A landscape with many peaks, sampled at points; each row gives a point and its height.
A climber steps from a point to the highest of its 6 nearest points, and stops where none of them is higher. Distance is the straight distance between rows; heights are no part of it.
zibat: [137  71 109 155 159 140  75 121 123 104 165 108 172 129 145 125 120 117
 131  89 128  87 140 147 143 117 150 130 121 160 136 102  90 114 141 137
 156  99 162  91 117 120 125]  height 46.2
dedo: [133  78 121 146 150 126 121 168  97 108 181 158 174 159  94 149 109  81
 147 113 167  98 127 153  84 152 127 144 103 123 112  82  91 105 132 178
 119  99 133 108 157 121  99]  height 5.7
Sar: [109 148 171 133 131 134 153 122 125 121  94 125 110 131 116 144 110 136
 135 130 102 160 116 112 134  86  79 122 132  90 132 144 169  99  98  77
 128 153 132 158 144 122 144]  height 34.8
vuzo: [103 154  90 164 118  61 147 119 185 123 107 143 113 147 154 150 129 143
 160  99 145 179 101 120 174 123 156  89 173 119 159 152 140 174  96  48
 121 132  98 105 109 160 155]  height 44.8
Tezot: [172 239 155  95 124 151 157 124  93 128 144  94 101 139 136 120  92  91
  96 132 143 187 136  70 143 152 146 109  79 104 119 179 166 114 158 132
 110 164 111 144 169 130  74]  height 19.1
duz: [105 116 148 103 130 146 166 126 128 127 107 113 104 116 115 115 107 133
 107 157  83 115 147 117  92 157 147 126 155 156 126  99 123 125 142 174
 125 121 137 177 143 133 131]  height 38.1
bimu: [103 137 150  93 139 152 185 119 127 122 115 115  97 107 116 127 118 145
 116 167  78 113 137 109  93 138 132 122 147 133 137 114 148 129 137 157
 114 132 135 163 148 133 122]  height 40.8
Mupo: [167 240 142  84 147 158 165 135  96 122 144 112 110 122 146 136 105 101
  97 141 132 168 147  80 117 155 144 105  79 100 114 183 163 124 155 138
 102 152 113 145 161 132  79]  height 16.6
pabop: [117 109 111 114 149 128 138 202  99 112 148 171 165 163 102 129 107  67
 166 118 154  89 104 155  53 155 130 150 101 119 112  79  86 122 141 213
  88 110 143 100 130 115  99]  height 19.7
gobe: [106 125 109 182  95 120  95 122 144 143  95 114 127 132 162 104 152 168
 139 118 149  77 109 106 154 107 113 156 144 114 164 135 142 165 122 106
 149 131 126  97 121 140 121]  height 28.7
geb: [122 100 110 127 151 118 132 194  95 111 163 174 174 152  95 142 111  65
 163 117 157  80 108 163  58 152 125 150  98 116 118  84  88 120 137 203
  97 107 136  93 139 118  96]  height 3.7
Nuta: [100 137 146 145 113 112 125 125 142 123  90 162 122 143 132 143 130 133
 126 126 122 140 115 113 135  81  85 128 132  95 146 144 163 121 100  61
 159 150 115 156 132 125 140]  height 28.8
gukik: [157 130 136  77 132 164 160 133 120 124 116 128 109 117 118 116 125 127
  72 162 107 117 132 147  98 171 147 127 112 157  84 109 115 150 165 184
 137 123 103 191 156 139 154]  height 47.6
mav: [169 131 150  82 125 167 157 144 102 133 126 136 123 127 113 102 131 124
  77 149 131 115 134 157 106 174 139 126  96 145  58 102 109 155 163 191
 139 129  96 198 158 135 154]  height 45.6
modo: [136  72 106 150 165 125 120 162  99  94 195 148 186 134  92 147 113  86
 148 119 152  60 112 173  93 133 129 146  92 115 124  95  95 123 142 169
 130 103 140  79 150 126 105]  height 42.5
taga: [126  96 133 132 140 136 141 180  99 109 164 154 154 176 100 126 103  91
 155 115 168 122 118 145  82 168 134 138 110 124  98  68  88 110 127 195
  99 101 139 124 151 120 105]  height 20.4
Bup: [173 170 135  74 150 163 153 142 104 135 106 140 127 107 137 131 122 114
  69 156  99 111 146 138  95 175 137 120  97 149  84 139 132 155 168 182
 135 131  94 191 158 132 149]  height 28.9
ful: [125 173 140 113  81  64 125 103 167 142 147 144 120 119 104 132 137 154
 135 114 126 211 125 113 186 128 126  82 168 111 122 189 162 135  67  70
 143 162  99 156  84 155 171]  height 28.4
Vuz: [118  96 110 148 125 119  77  97 131 124 148 109 157 121 151 109 141 146
 128  96 128  78 150 126 140 114 152 128 138 156 153 100 103 125 141 140
 155 107 156 101  98 126 103]  height 71.9
tus: [105 129 101 183 104 112 110 131 165 132  68 131 118 145 165 120 139 141
 139 116 145 105  94 114 155 104 110 149 145 114 165 145 141 173 118  73
 152 137 115 104 127 147 142]  height 42.8
datub: [ 86 121 159 129 122 121 150 129 123 143 113 133 118 113 114 127 118 149
 124 140  92 103 158  99  98 132 122 130 157 135 153 106 146 111 118 152
 130 128 142 171 136 122 101]  height 24.9
genim: [105 106 121 149 107 112  89  98 132 132 141 128 151 120 137 112 142 148
 118 108 124  75 156 111 123 113 144 131 143 144 159 101 119 126 139 134
 166 117 146 124 105 130  93]  height 59.3
kat: [161 210 126  66 161 159 168 139 105 126 124 131 118  97 148 149 124 110
  81 159  96 128 152 110  90 164 139 109  93 130 110 169 149 143 160 161
 110 134 105 166 154 133 113]  height 34.9
kor: [151 126 160  73 119 161 164 158 106 115 159 155 130 162 102  76 151 122
 111 133 161 117 124 168  94 170 136 127  82 122  45  71  88 141 155 193
 116 124 128 163 133 130 135]  height 46.3
ronub: [152 188 133  68 153 154 183 108 111 120 146 111  96  94 125 153 126 125
  95 169 119 151 130 104 109 124 116 112  94 102 120 164 156 128 155 127
 103 144 110 137 169 140  99]  height 16.5
zedus: [139 172 130  62 155 156 187 117 120 116 129 123  98  93 129 146 133 130
  90 178  90 122 136 115  92 142 132 113 110 127 119 146 146 143 155 150
 114 136 113 156 158 140 118]  height 41.9
tuz: [133 176 172 113 109  87 140  92 148 134 107 116 120 116 114 132  98 120
 142 112  93 205 124 128 169 111 102  97 143 121 104 167 161 108  82  56
 126 157 138 151  97 144 162]  height 25.6
vero: [127 150 100 142  74  73 140 113 186 123 138 130 111 126 104 142 131 169
 128 110 144 220 105  69 206 137 166  82 206  91 170 163 143 164  85  76
 138 155  74 114 103 159 179]  height 17.9
pufi: [165 250 137  81 159 167 162 139  96 118 138 121 126 123 154 136 102 101
 101 145 112 148 153  87 102 166 155 103  84 110 113 180 161 132 157 149
 106 143 116 154 150 133  92]  height 14.6
roli: [134 150 130  67 146 157 182 120 128 118 115 124  96  95 127 132 126 131
  84 178  81 114 135 124  89 152 141 119 123 145 115 130 134 146 158 167
 122 128 117 170 152 141 132]  height 45.1
vog: [122 165 170 123 117  95 138 102 142 125  98 131 120 128 119 143 105 119
 136 116  97 197 119 129 157 100  94 104 138 112 114 161 159 103  86  53
 129 156 130 155 104 136 162]  height 32.1
sufun: [126  98  97 164 120 119  72 120 127 161 125  96 137 106 161 106 177 176
 157 109 156  97 141 142 164 128 121 151 142 151 159 139 117 133 109 141
 102 113 151  71  84 107 123]  height 41.0
nune: [110 161 108 139 107  65 131 105 181 117 122 164 114 148 144 143 133 142
 146 109 134 193 105 125 165 110 145  83 160 116 146 158 141 165  93  46
 143 146  97 131  93 157 160]  height 37.3
Vaf: [117 164 108 129  90  65 133 103 180 125 145 150 112 134 120 140 136 160
 141 110 142 210 109 108 182 122 154  76 176 107 145 165 145 161  83  62
 140 154  86 134  88 160 168]  height 18.0
nupar: [161 184 146  80 136 149 170  87 110 120 137  94  91 103 114 150 114 111
  95 157 128 181 115  99 137 109 110 118  94  93 113 163 155 114 156 102
 112 152 108 123 171 141 105]  height 25.0
puram: [127  77 142 146 124 137 121 152 110 120 143 129 145 160 102 129  93 104
 123 114 146 133 148 130  99 164 143 137 137 153 108  70  89  96 134 181
 129 103 134 157 151 120 119]  height 38.6
vep: [109 149 165 135 121 116 134 123 135 121  89 144 117 138 125 147 114 126
 133 122 107 166 118 117 137  84  81 119 131  96 132 148 166  99  93  61
 139 153 123 160 130 123 150]  height 32.0
sado: [170 234 132  79 165 166 160 145  99 123 118 133 136 115 155 141 102 100
  89 146  92 129 154 107  90 174 151 105  90 126 104 170 155 146 157 164
 113 135 111 167 152 133 117]  height 25.8
dal: [166 171 161  89 119 130 164  64 126 122 118  83  96 106 107 141  89 102
 104 140 109 192 105 109 155  99 107 117 112 106 102 155 151 109 146  77
 123 157 122 118 153 147 131]  height 27.7
seda: [107 128 107 185  98 118 102 129 156 136  79 121 123 140 163 111 143 153
 138 116 148  92  98 111 159 106 110 155 143 112 166 140 142 169 120  90
 149 130 117 101 127 143 137]  height 24.5
gepon: [134  84  85 182  92 110  77 136 137 181 111  99 118 115 132 123 195 171
 141 139 162 111 130 150 163 131 106 185 154 129 151 159 126 130 110 115
 100 118 124  63  99 114 144]  height 45.9
golu: [174 219 129  75 165 165 158 148  99 131 112 133 133 109 153 144 107 102
  81 151  91 122 153 113  90 173 146 111  91 132 100 163 150 149 158 169
 116 131 101 173 153 133 126]  height 30.8
vela: [105 134 100 178 110 103 118 133 175 125  67 141 117 151 170 129 136 132
 145 112 140 121  92 119 155 106 116 137 148 117 165 150 141 175 116  56
 151 135 113 106 124 152 149]  height 53.0
geke: [129  87 107 136 156 117 128 182  95 108 174 167 182 142  90 151 116  71
 155 119 155  69 114 170  67 146 124 151  94 118 121  90  90 120 140 192
 109 107 132  86 145 119  94]  height 9.2
feken: [118 153 174 118 136 143 168 110 124 116  99 104 101 122 112 142 101 133
 132 139  98 165 109 112 141  90  85 119 128  91 123 141 166 102 110  81
 119 150 135 146 151 128 141]  height 32.7
Miv: [ 98 128 141 154 107 115 118 124 140 129  99 163 124 141 134 133 140 145
 125 129 125 113 116 107 129  81  88 136 130  92 159 135 164 132 109  74
 166 149 110 152 136 126 125]  height 30.4
ragem: [102 155  99 157 114  72 135 115 182 117  97 159 112 151 158 142 132 128
 152 106 139 172  97 128 162 109 142  97 160 119 155 154 137 174 101  41
 139 137 103 114 105 157 153]  height 48.9
sozi: [129  90 104 151 146 134  70 113 126 129 145  99 159 113 166 110 143 145
 149  88 132  92 146 144 156 120 145 133 132 170 149 120 101 123 129 141
 132 104 169  83  90 111 123]  height 29.4
sano: [112  96 121 145 118 112  82 100 129 126 148 126 154 122 135 120 133 133
 115 104 122  84 158 117 123 117 150 130 141 153 149  93 107 116 145 139
 166 112 150 120 108 126  96]  height 53.7
mefu: [119  84 130 144 121 115  89 120 119 128 146 133 157 134 116 137 113 111
 106 104 126 106 167 121 106 135 146 134 139 157 132  85  98  93 142 155
 158 105 140 145 129 121 104]  height 59.6
Zat: [147 113 152  88 119 164 165 154 109 112 155 141 125 171 104  81 137 123
 114 139 160 125 115 163  97 172 141 127  93 129  54  68  87 139 152 195
 120 121 127 164 144 137 138]  height 45.7
Pigem: [110 151 155 132 117 102 127 117 146 118  94 158 116 141 129 148 120 123
 131 119 108 177 116 125 142  87  89 111 132 107 129 155 158 110  89  50
 147 154 120 159 115 128 154]  height 27.8
bom: [123 114 130 104 138 148 155 191 105 102 154 162 148 185 109 103 115  91
 165 120 162 114  98 151  67 163 138 138  99 123  90  63  85 125 133 206
  90 107 150 118 127 123 111]  height 27.0
zad: [132 109 146 103 126 157 163 169 111 104 159 145 131 185 105  87 120 112
 141 132 166 127 107 152  86 173 141 133 100 128  69  60  84 128 140 200
 108 110 139 144 139 133 123]  height 34.7
ber: [134  90 150 123 124 159 153 153 116 116 141 121 125 169 102 102 104 118
 121 134 149 135 124 141 100 175 149 133 124 146  85  66  88 117 141 194
 120 108 129 165 152 131 134]  height 33.0
nem: [178 160 143  82 137 167 153 148  98 139 110 137 131 112 129 120 124 118
  69 145 113 107 144 149 103 176 134 123  91 147  71 127 124 160 163 187
 137 129  91 200 160 133 155]  height 31.5
zapov: [ 96 142 166 117 139 146 180 124 121 124 111 114 101 116 111 135 114 153
 132 156  91 126 125 100 112 105  99 122 140  99 144 126 169 113 114 121
 113 140 136 155 155 127 118]  height 22.2
Nafir: [167 182 166  88 106 106 157  50 134 132 116  83 100 103 103 135  82  94
 109 134  96 194 107 111 169 111 112 116 123 120  94 160 156 114 142  74
 130 159 128 118 135 154 135]  height 25.2
sopa: [120 101 151 112 126 153 154 134 127 125 114 113 108 132 107 110 101 128
 103 147 102 126 141 124  96 166 152 131 150 165 110  85 108 120 146 184
 129 114 132 180 147 133 141]  height 36.9
Tizot: [ 98 122 119 166  96 119 102 113 140 135 108 136 132 134 147 109 151 164
 129 126 138  77 119 101 141  94 111 146 138 107 170 126 151 152 123 107
 168 136 124 123 124 136 111]  height 33.1
Lami: [126 178 159 112  92  68 127  98 155 140 129 134 125 117 111 134 118 136
 141 111 109 206 128 122 177 122 113  86 154 117 112 182 164 119  70  63
 133 161 122 159  86 152 168]  height 35.2
goren: [116  90 147 132 122 139 135 140 116 125 123 121 124 145 107 120  93 115
 112 127 118 130 150 121  98 166 149 135 149 163 113  74  99 104 137 183
 130 110 135 175 148 125 127]  height 40.7
Rep: [126  48  78 147 145 134  82 136 139 166 151 142 130 106 132 136 195 153
 185 160 144 136 139 188 150  90 149 142 148 158 154 137  99 117 116 125
 110 113 146  53  66  71 148]  height 60.2
gomin: [117 127 115  68 143 165 126 213 113 105 132 172 143 182 115  96 111  77
 164 108 132  81  76 153  44 137 145 150  90 117  87  66  92 136 159 221
  99 114 149 113 107 106 128]  height 22.5
bipi: [117  86 122 144 121 112  83 107 123 124 152 130 160 129 126 132 123 115
 105 104 125  95 166 123 113 124 150 131 139 159 141  87  98 101 145 147
 164 106 143 130 119 123 102]  height 45.2
tulu: [ 83 120 148 142 108 110 128 121 124 145 121 149 133 117 117 126 138 155
 123 133 111  88 155  98 106 109 113 133 146 117 162 113 153 113 117 129
 151 136 131 162 132 120  92]  height 48.2
Vor: [115 157  94 152  99  63 143 111 184 122 135 140 110 140 125 145 128 163
 150 102 151 208 104  98 188 127 166  76 191 104 160 154 142 172  88  62
 126 143  83 113 100 161 163]  height 28.3
mebol: [140  57 100 152 181 151  66 149 124 126 150 115 157 103 159 124 144 129
 168  94 134 106 137 170 158 120 133 141 122 172 144 140  97 113 118 140
 125 102 170  81 100  82 150]  height 70.9
torap: [135  81 108 149 155 139  72 114 125 110 153 102 166 120 156 120 126 129
 138  88 128  85 142 145 150 117 149 130 128 164 142 105  92 118 137 138
 148  99 167  85 105 116 126]  height 44.6
Bofub: [125 164 137  69 152 156 194 110 121 117 133 113  94  93 121 145 129 139
 102 178  89 125 127 111 100 131 125 114 119 118 125 141 152 132 151 143
 109 135 122 147 160 142 117]  height 38.9
gani: [ 97 118 128 154  98 110 102 101 135 140 127 143 139 122 136 112 148 161
 122 125 127  71 141 100 125 102 123 136 142 120 165 113 143 137 128 122
 166 130 132 134 115 134  92]  height 54.9
goz: [136 161 168 106 131 146 171  86 124 114 111  90  96 114 108 141  94 123
 123 142  99 178 104 114 147  92  95 117 120  97 113 147 159 104 127  78
 116 152 132 131 151 141 139]  height 30.1
futu: [105 114 111 164 106 117  86 102 136 141 129 109 144 119 158  97 152 170
 136 106 142  68 134 113 149 111 133 138 141 135 164 114 125 146 126 134
 148 118 147  98  99 133 101]  height 56.7
Daku: [102 130 117 168 103 119 108 121 155 124  87 150 122 147 153 119 142 148
 131 124 138 102  98 108 144  87 104 143 139 101 160 135 151 160 123  72
 170 140 111 126 127 141 132]  height 34.6
funuv: [133 164 178 114 123 121 154  94 133 119  97 101 110 121 112 137  89 116
 132 127  94 191 112 121 158  95  93 110 130 105 110 152 160 102 105  65
 120 155 137 142 126 139 154]  height 31.4
zafar: [105  95 140 140 113 108 100 118 121 137 135 136 145 123 117 128 119 125
 108 112 115 101 175 111  99 136 144 133 152 157 143  87 110  98 138 155
 153 112 141 158 124 121  98]  height 48.1
retot: [164 215 135  77 148 151 167 119 100 127 146 110 100 104 133 146 117 107
  91 149 137 171 138  87 121 137 124 109  81 100 116 179 159 122 157 127
  99 151 107 141 171 135  86]  height 14.1
venu: [104 117 114 174  97 121  96 109 142 140 110 117 135 127 155 101 154 173
 136 117 146  68 121 106 148 108 118 151 143 116 168 124 140 157 126 117
 157 130 132 106 113 140 111]  height 46.0
zul: [148 187 176  98 101  90 152  64 146 139 114  88 118 107 107 128  83 115
 134 125  85 194 115 120 179 120 111 103 147 125  93 167 161 118 106  71
 126 157 141 129 110 161 154]  height 10.7
mur: [156 117 144  88 121 165 159 138 114 123 128 128 113 135 110 102 128 126
  81 152 127 122 128 152 103 173 146 128 111 152  71  93 104 148 163 192
 139 124 106 192 156 138 155]  height 63.1
das: [128  85  98 152 145 130  67 125 127 150 139 102 148 103 168 112 166 159
 164  97 145 105 148 154 161 124 133 140 137 171 153 136 106 118 115 144
 108 108 166  75  78  96 130]  height 27.5
fega: [108  90 143 139 118 120 110 130 121 134 128 130 140 133 111 130 106 116
 108 117 114 117 172 115  96 146 143 135 151 162 135  83 105  95 136 167
 144 109 139 166 137 119 110]  height 50.0
Risor: [174 205 144  84 128 139 156 103 101 130 137  97  95 112 126 141 102  95
  89 140 144 193 128  84 144 127 119 118  84 103 110 178 156 111 159 112
 110 161 104 136 175 133  85]  height 22.8
tetuv: [122  50  72 165 136 133  90 134 143 172 157 138 128 118 121 137 191 162
 183 178 138 139 132 188 157  82 156 143 164 141 156 124  98 123 110 125
 105 117 146  43  64  77 147]  height 51.1
vit: [132  83  88 159 118 118  71 123 125 173 134 109 130 106 144 120 195 175
 158 128 159 115 144 161 162 123 123 156 146 152 154 149 112 121 107 135
  96 113 143  62  77  95 133]  height 60.9
risup: [154 167 160  88 132 149 173  80 120 115 127  87  90 108 106 145 102 113
 107 150 112 182 105 106 145 100 103 120 106  96 109 154 156 109 147  86
 118 154 119 123 163 142 126]  height 27.6
zize: [137  47  96 149 180 150  64 156 129 135 148 135 148  95 155 131 160 132
 175 110 135 115 139 179 157 113 133 145 121 176 146 149 100 111 114 135
 117 105 162  79  93  73 155]  height 68.1
lipu: [123 102  91 192  95 113  81 142 142 171  85  98 121 116 149 117 173 165
 141 121 163  97 121 133 166 131 102 181 154 126 157 160 134 146 110 104
 112 120 123  77 115 127 142]  height 39.5
Mig: [154 194 123  63 160 156 175 127 112 124 127 130 107  92 143 151 129 120
  82 169  97 127 145 112  91 152 133 110  98 127 113 162 148 144 156 152
 111 136 106 160 160 137 113]  height 37.7
Mamil: [131  61  90 145 156 133  66 136 129 156 143 127 140  97 156 128 182 150
 174 119 144 122 147 175 157 113 133 143 134 174 151 148 100 111 112 135
 108 109 157  67  78  74 143]  height 63.6
Nuru: [130  92 143 134 131 146 143 168 104 108 158 138 144 181 101 113 100 101
 145 121 167 132 121 141  90 172 139 135 115 134  90  64  86 109 131 195
 104 105 137 143 151 126 115]  height 25.9
kili: [122 103 121 124 146 127 139 196  95 107 157 169 167 168 102 132 110  72
 165 116 164 100 112 153  61 160 129 144 100 122 109  76  89 117 133 202
  91 104 141 103 139 119  97]  height 18.1
Pagoz: [131 124 139  85 131 158 167 123 129 121 113 118  99 115 118 118 117 133
  88 167  89 118 134 132  95 162 153 125 134 159 106 107 119 142 158 180
 131 122 119 182 150 136 143]  height 50.2
pinol: [126  82 117 147 131 119  76 109 125 115 159 121 164 130 133 129 121 116
 114  97 130  88 156 129 126 118 151 129 135 159 140  89  93 106 147 140
 165 101 148 114 114 123 108]  height 39.1
Fosa: [133 160 164  99 143 157 180  94 121 112 120  92  95 111 108 144 104 131
 120 156 103 164 104 106 138  93  96 116 119  92 116 143 160 110 132  91
 113 148 126 132 163 138 128]  height 23.8
zozal: [119 110 104 170 110 121  78 112 130 154 124  96 141 113 165  98 165 174
 149 104 153  81 134 124 162 125 128 148 143 144 164 133 123 145 117 137
 120 113 153  83  91 125 113]  height 57.1
dar: [131  58  77 155 133 125  78 128 135 172 152 132 129 111 131 134 202 166
 175 155 148 133 140 180 154  99 139 150 151 151 153 144 106 116 109 127
 104 113 146  50  67  76 143]  height 74.1
fited: [124 158 154  95 145 162 191  99 120 113 129  98  93 105 111 144 115 139
 118 165 101 148 111 103 126 103 104 116 119  94 125 141 164 116 136 110
 107 145 127 135 165 139 126]  height 3.1
matog: [124  96  87 196  92 100  90 151 154 173  76 103 115 115 142 132 175 147
 135 127 156 107 118 142 167 137 101 188 161 129 158 170 131 146 113  87
 110 121 117  75 119 132 154]  height 40.4
Bugi: [107 146 145 140 117 102 122 121 148 118  92 167 121 146 132 145 128 127
 129 122 114 165 113 125 140  84  92 118 132 102 139 150 154 120  96  48
 159 154 116 157 118 132 151]  height 33.9
Ropo: [108 159 118 136 108  75 125 106 172 117 105 170 116 151 143 144 133 131
 140 112 126 181 107 131 151  96 125  92 147 113 139 159 140 150  96  39
 153 149 105 142  96 149 158]  height 50.3
gonat: [145  52 111 164 190 160  92 159 116  95 181 115 177 118 131 126 110 114
 159 100 131  72 114 175 147 123 133 143 101 141 130 117  98 125 128 144
 141 101 163  82 136 110 143]  height 33.7
lat: [133  68 124 152 136 124  92 136 110 114 169 136 169 151 106 146 105  95
 116 104 150 109 153 137 109 140 141 135 123 148 119  80  89  93 143 156
 150  97 133 125 149 119 110]  height 48.0
mosa: [143  63 109 157 177 153  75 136 124 104 166 104 171 123 149 126 119 118
 148  88 130  86 129 162 153 119 144 135 113 160 137 113  95 119 134 138
 147  99 167  83 120 109 140]  height 56.8
tuzi: [114 166 130 122  98  66 124 104 169 125 127 165 115 140 126 145 131 138
 139 113 128 201 117 128 162 109 128  84 154 115 133 167 148 140  82  48
 146 154 106 152  85 150 162]  height 43.0
lin: [105 131  94 186 116  91 122 142 176 135  62 132 115 143 171 134 136 125
 151 111 140 126  95 127 160 121 119 141 157 125 165 157 140 176 114  54
 132 127 114  91 126 154 154]  height 59.2
Zuk: [ 90 134 157 107 133 141 179 125 124 130 111 118 102 109 113 127 115 152
 126 159  82 113 141 103  98 130 120 122 151 126 146 113 155 120 124 150
 115 134 141 165 146 128 115]  height 34.5
dimi: [139  69 115 150 144 131  81 121 118 104 173 128 171 139 123 139 114 105
 121  97 138  95 151 141 123 124 148 131 123 154 128  90  89 103 146 142
 161  99 145 108 136 122 116]  height 42.0
fafop: [ 94 137 163 142 123 126 140 131 127 127  98 143 118 132 118 142 125 146
 132 135 109 129 127 102 125  90  82 131 135  90 149 132 173 107  99  90
 138 151 122 164 143 119 127]  height 37.4
niv: [160 121 157  84 116 164 163 151 105 124 150 143 127 150 104  86 144 128
 100 139 157 120 124 163 103 172 137 129  85 133  47  80  94 145 156 191
 124 123 115 176 148 135 141]  height 51.6
todol: [128 129 140  68 129 159 158 181 110  97 158 166 135 184 110  80 141 103
 145 126 156 109 103 163  70 157 140 133  87 116  61  58  84 136 148 201
 105 116 150 128 118 121 125]  height 32.8
suv: [144  58 109 158 170 144  94 142 112  92 191 125 182 138 118 140 109  99
 141 103 144  74 122 163 129 125 138 138 104 135 126  94  96 116 142 147
 153  98 149  86 149 121 123]  height 46.5
sela: [119 169 147 118 103  71 127 101 158 130 119 153 121 131 121 138 124 130
 139 111 115 203 126 128 162 108 113  88 148 116 120 170 154 123  76  50
 141 158 116 157  87 143 162]  height 41.4
Gez: [122  34  78 155 158 149  90 148 150 159 149 160 132 102 134 140 181 142
 196 168 136 137 133 191 147  76 161 142 149 161 155 129  89 126 120 123
 120 115 148  54  69  65 155]  height 46.4
dig: [ 95 107 143 139 109 104 110 116 124 140 129 143 140 116 118 127 130 138
 113 122 109  91 172 103 100 125 134 134 151 143 153  98 128 107 130 147
 155 121 141 158 120 122  94]  height 48.7
tasur: [137  69  78 176 101 117  73 126 136 182 135 110 121 117 119 128 201 179
 152 159 158 127 131 164 166 118 122 171 162 129 152 148 118 121 108 119
  97 118 130  54  86 101 146]  height 44.0
rapos: [ 85 131 161 123 131 133 165 129 124 136 112 126 112 113 113 129 118 153
 130 150  86 109 143 100 103 120 109 125 148 117 152 117 161 112 115 135
 120 138 140 167 145 122 107]  height 29.9
dupen: [145  50 109 161 194 162  76 162 120 105 164 115 167 109 150 125 122 121
 165  95 133  88 122 172 155 122 133 146 107 155 136 129 101 121 121 143
 136 103 168  86 121  94 152]  height 57.9
pugeg: [ 90 126 141 151 106 114 120 120 131 139 115 152 129 130 126 127 145 158
 126 133 123  90 134  96 119  94  99 137 140 101 163 122 162 124 114 110
 161 142 121 155 134 125 105]  height 45.8
tum: [105 129  84 186 120  73 133 148 176 146  63 131 113 132 168 148 143 119
 151 105 144 133 105 136 165 132 126 140 169 135 165 166 139 172 109  49
 111 121 108  90 128 152 154]  height 55.0
Nunem: [175 186 155  82 119 127 157  73 115 130 126  89  91 108 111 143  96  89
  89 142 128 196 114  98 153 112 111 121  99 108 105 168 151 112 159  91
 124 160 105 122 165 141 108]  height 26.1
bizo: [141 101 149 108 118 165 160 153 113 111 151 132 123 173 102  90 122 121
 123 135 159 132 118 149 100 174 148 129 110 137  70  62  86 131 146 195
 120 111 129 163 149 135 138]  height 40.9
Taz: [133  65  79 164 116 121  77 123 132 178 143 119 127 114 126 128 204 175
 163 156 156 127 138 173 160 107 130 159 155 140 151 144 111 118 108 125
  98 115 139  52  72  88 142]  height 55.1
ked: [162 223 130  71 160 158 171 133 102 123 139 123 114 102 147 149 118 109
  90 155 114 148 149  94 103 152 135 106  85 111 116 176 157 132 152 144
  99 145 110 149 160 135  93]  height 20.9
mumu: [137  69 121 153 145 126 106 148 104 107 176 144 175 156  98 150 105  91
 132 106 162 105 139 146  99 144 131 141 112 135 113  81  91  97 138 166
 136 100 131 117 159 121 105]  height 39.6
gede: [181 220 137  84 164 170 151 149  94 133 103 136 140 114 148 137 100 101
  78 147  90 115 152 119  89 177 145 111  91 135  93 158 149 154 163 173
 127 127 102 180 152 131 138]  height 29.2
vepo: [171 252 161  98 122 160 159 129  96 120 148  93 107 155 140 107  91  91
 101 132 137 180 135  67 138 157 163 102  80 103 117 179 172 114 164 135
 120 162 113 148 161 131  74]  height 18.3
pas: [ 95 104 150 130 117 118 131 129 125 139 115 129 125 121 112 125 110 130
 113 132  95 111 167 105  94 143 140 130 158 156 143  92 122 103 129 166
 137 120 142 173 132 119 107]  height 31.8
Pamav: [117 111  91 198 101  98 102 152 163 161  63 107 115 124 160 129 158 137
 140 116 151 106 107 133 164 134 104 176 160 127 161 168 136 164 117  76
 116 121 114  82 127 140 152]  height 35.4
pevu: [122 109  99 182 102 120  80 126 134 163 106  93 130 113 157 102 169 180
 149 111 161  90 128 125 166 128 111 164 145 131 164 145 132 145 113 128
 110 119 136  76 103 125 127]  height 46.1
gelat: [100 143 108 158 113  97 123 120 172 114  82 161 117 159 160 135 134 125
 138 115 133 145  94 123 148  91 118 117 142 112 154 150 139 162 110  44
 162 143 107 127 114 149 150]  height 62.9

Call two points neighbours if one is among the 6 nearest of the other. Go from one point of each pair to the other, from neighbour to neighbour, staying as high as possible. Name the lowest point that can't be avoided.
mefu, zozal: sano
mur, zozal: duz
mebol, dar: Mamil
Vuz, zozal: futu

Two climbers start at each pair of points below. Name the first point that both come to, or write -.
vepo, funuv: Sar
geke, gomin: -
Mig, fited: roli
zul, fafop: -
